Points on a hilly landscape, in no order, each with its height.
From any point a ball rolls to the lowest of the 5 points nearest to it. It stops when none of these is lower. Distance is the straight distance between rows; heights are no part of it.
zeza h=367: -230 376 93 192 89 -5 378 245 -322 -100
rizo h=136: 289 -136 -5 -299 -270 -40 -60 -326 162 -37
dakiz h=69: 344 -41 -105 -259 -326 -108 -78 -227 204 24
fip h=297: -173 41 175 146 169 -21 -30 180 -66 12
Sebe h=134: -43 -124 125 7 152 -37 -140 63 71 6
siko h=95: 178 -125 -50 -137 -77 -122 -221 -44 215 111
teru h=182: 142 -95 -58 91 -66 -152 -97 -12 120 93
guni h=373: -407 205 147 -96 302 -104 -37 85 0 184
fozuv h=171: 73 -224 84 107 -22 58 -21 -72 26 -43
musen h=148: 347 133 -246 -595 -330 -29 -43 -194 241 61
voge h=248: -226 83 146 214 81 215 140 127 -292 -206
baze h=60: -219 35 172 234 84 147 106 189 -222 -103
sebaz h=490: -285 254 162 39 148 90 276 219 -380 -146
raso h=272: -208 195 135 272 43 25 171 249 -236 -105
Fuzu h=92: 28 55 -158 -256 115 -172 -221 0 241 206
bilak h=254: -134 60 7 391 10 105 171 180 -252 -157
pof h=391: -216 148 44 297 37 180 272 224 -432 -187
gali h=175: -7 -101 111 144 64 29 -84 50 2 -5
ripeg h=208: -18 33 -42 24 82 -153 -149 70 180 182
tizar h=328: -215 291 109 321 93 14 289 271 -250 -83
savu h=354: 187 -200 -75 169 -156 -81 20 -152 121 4
Ripu h=150: 344 202 -270 -636 -408 -14 27 -200 191 25
nogot h=169: 6 -139 -1 239 40 -28 1 54 12 25
vamo h=215: -99 -70 154 149 130 45 -56 117 -5 8
lise h=113: 367 114 -184 -343 -353 -138 -69 -243 219 76
ges h=284: 307 -106 -34 -498 -235 -19 -140 -358 147 48
nezof h=450: -242 22 58 268 71 302 192 142 -389 -314
gede h=285: -172 157 25 20 262 -137 -153 129 83 205
Tapon h=380: -4 -210 -47 382 -23 181 80 49 -154 -149
zapu h=280: 161 -178 5 48 -108 -76 -10 -100 78 53
rar h=323: 129 -300 -6 273 -65 124 0 -125 2 -75
kopa h=298: -39 -103 -88 436 -8 88 153 76 -155 -149
fase h=303: -140 170 80 261 118 -15 100 240 -135 9
nufal h=172: 132 111 -307 -384 -13 -162 -222 -49 325 230
tev h=511: -268 368 142 -55 66 66 445 214 -528 -290
toru h=320: -201 17 -6 398 69 203 195 158 -300 -191
bati h=105: 414 23 -75 -395 -365 -64 -28 -318 183 -29
fetaz h=71: 127 -116 0 -199 46 -68 -223 -74 221 76
Tol h=419: -279 285 179 140 151 -21 261 257 -289 -39
boker h=173: 309 -92 -89 -74 -164 -108 -68 -151 193 54
Gada h=475: -275 241 119 48 238 -118 30 184 -16 133
Rivum h=156: 155 -263 49 -126 -34 -25 -185 -141 100 17
mip h=144: 374 137 -264 -552 -288 -115 -48 -181 244 108
vatob h=259: 241 -221 -9 -92 -274 -24 35 -297 165 14
fosab h=332: -53 141 -120 38 112 -179 -140 123 211 185
lol h=360: 338 -135 -106 -105 -369 -50 65 -362 148 -55
dufat h=155: 265 16 -167 -157 -106 -144 -132 -51 258 191
Bivu h=580: -93 -182 -35 353 33 318 150 35 -221 -236
Lalet h=70: 92 -106 62 33 24 -34 -162 -24 123 82
vaza h=213: 0 152 -328 -289 114 -185 -232 46 292 326
Vorur h=78: 4 40 -24 -164 84 -83 -210 31 220 143
Boko h=277: -73 101 92 183 108 -86 -42 210 -25 56
bafi h=119: -54 1 45 -68 142 -63 -203 21 136 154
dapi h=200: -1 -190 141 160 89 108 -53 -8 -38 -78
nep h=384: -92 -133 125 268 69 220 32 57 -203 -163
mit h=228: -277 98 93 -107 214 -48 -198 64 86 190
Risa h=633: -20 -338 -114 323 -15 271 140 -69 -164 -242
Von h=430: -209 169 28 111 149 -129 -9 187 36 145
Zis h=58: 39 -184 39 161 30 23 -44 -15 6 -14
gosi h=243: -360 251 -52 -188 316 -203 -163 96 149 254
tok h=28: -192 41 -67 -288 241 -69 -299 3 125 190
ter h=459: -335 297 183 30 180 57 319 193 -378 -165
Bul h=368: -225 315 35 265 93 101 307 280 -384 -221
pali h=79: 21 -43 4 253 14 -109 -10 98 41 38
besu h=710: -142 -151 -93 369 93 354 153 45 -360 -297
lon h=530: 81 -338 -112 372 -82 196 205 -151 -44 -133
tese h=565: 228 -283 -139 251 -225 -25 172 -253 48 -32
Valu h=40: 116 -343 10 205 -136 102 79 -140 -27 -62
sezit h=436: -258 247 118 114 59 177 321 174 -466 -308
bil h=167: -14 -122 115 11 119 41 -126 30 15 -25
fes h=124: 404 66 -137 -424 -466 -42 24 -321 128 3
nane h=388: -236 156 173 31 227 -14 4 141 -7 94
dis h=159: 295 7 -172 -536 -220 -51 -172 -182 204 36
vaban h=127: 152 -189 90 -230 -20 -2 -178 -139 200 5
mil h=242: 193 -253 103 -57 -136 -15 -76 -207 136 0
Zalu h=133: -309 165 -86 -243 263 -126 -270 51 178 248
memir h=34: 9 -16 -36 -345 115 -87 -300 -33 237 142
Vul h=141: 340 -94 -55 -451 -259 -89 -112 -282 194 41
Dumap h=537: -345 255 233 -19 205 34 226 199 -234 -33
Kego h=170: -201 129 5 -92 225 -101 -192 84 121 210
gifo h=385: 252 -262 -7 97 -180 1 10 -229 110 -19
sisep h=161: 239 -31 -170 -475 -105 -77 -128 -134 228 130
Deni h=400: -277 192 69 206 66 197 245 190 -431 -245
mono h=363: 148 -355 58 92 -137 95 38 -266 26 -91

Where does a ball stop that starts at each point below?
Tapon => baze
zapu => Zis
Von => Zis
mip => dakiz
nufal => tok
vatob => dakiz

Two balls start at each pair of points below. Name the first point that both come to, or write none.
Ripu and sisep => dakiz
musen and dis => dakiz
zeza and besu => baze

Call two points neighbours if one is among the 5 nearest of the other. Go from one point of each pair to the other, from neighbour to neighbour, staying as low as possible. Name the highest point that can't be avoided.
Zis and baze => fase
dakiz and tok => sisep
dakiz and Valu => fozuv
Lalet and tok => bafi
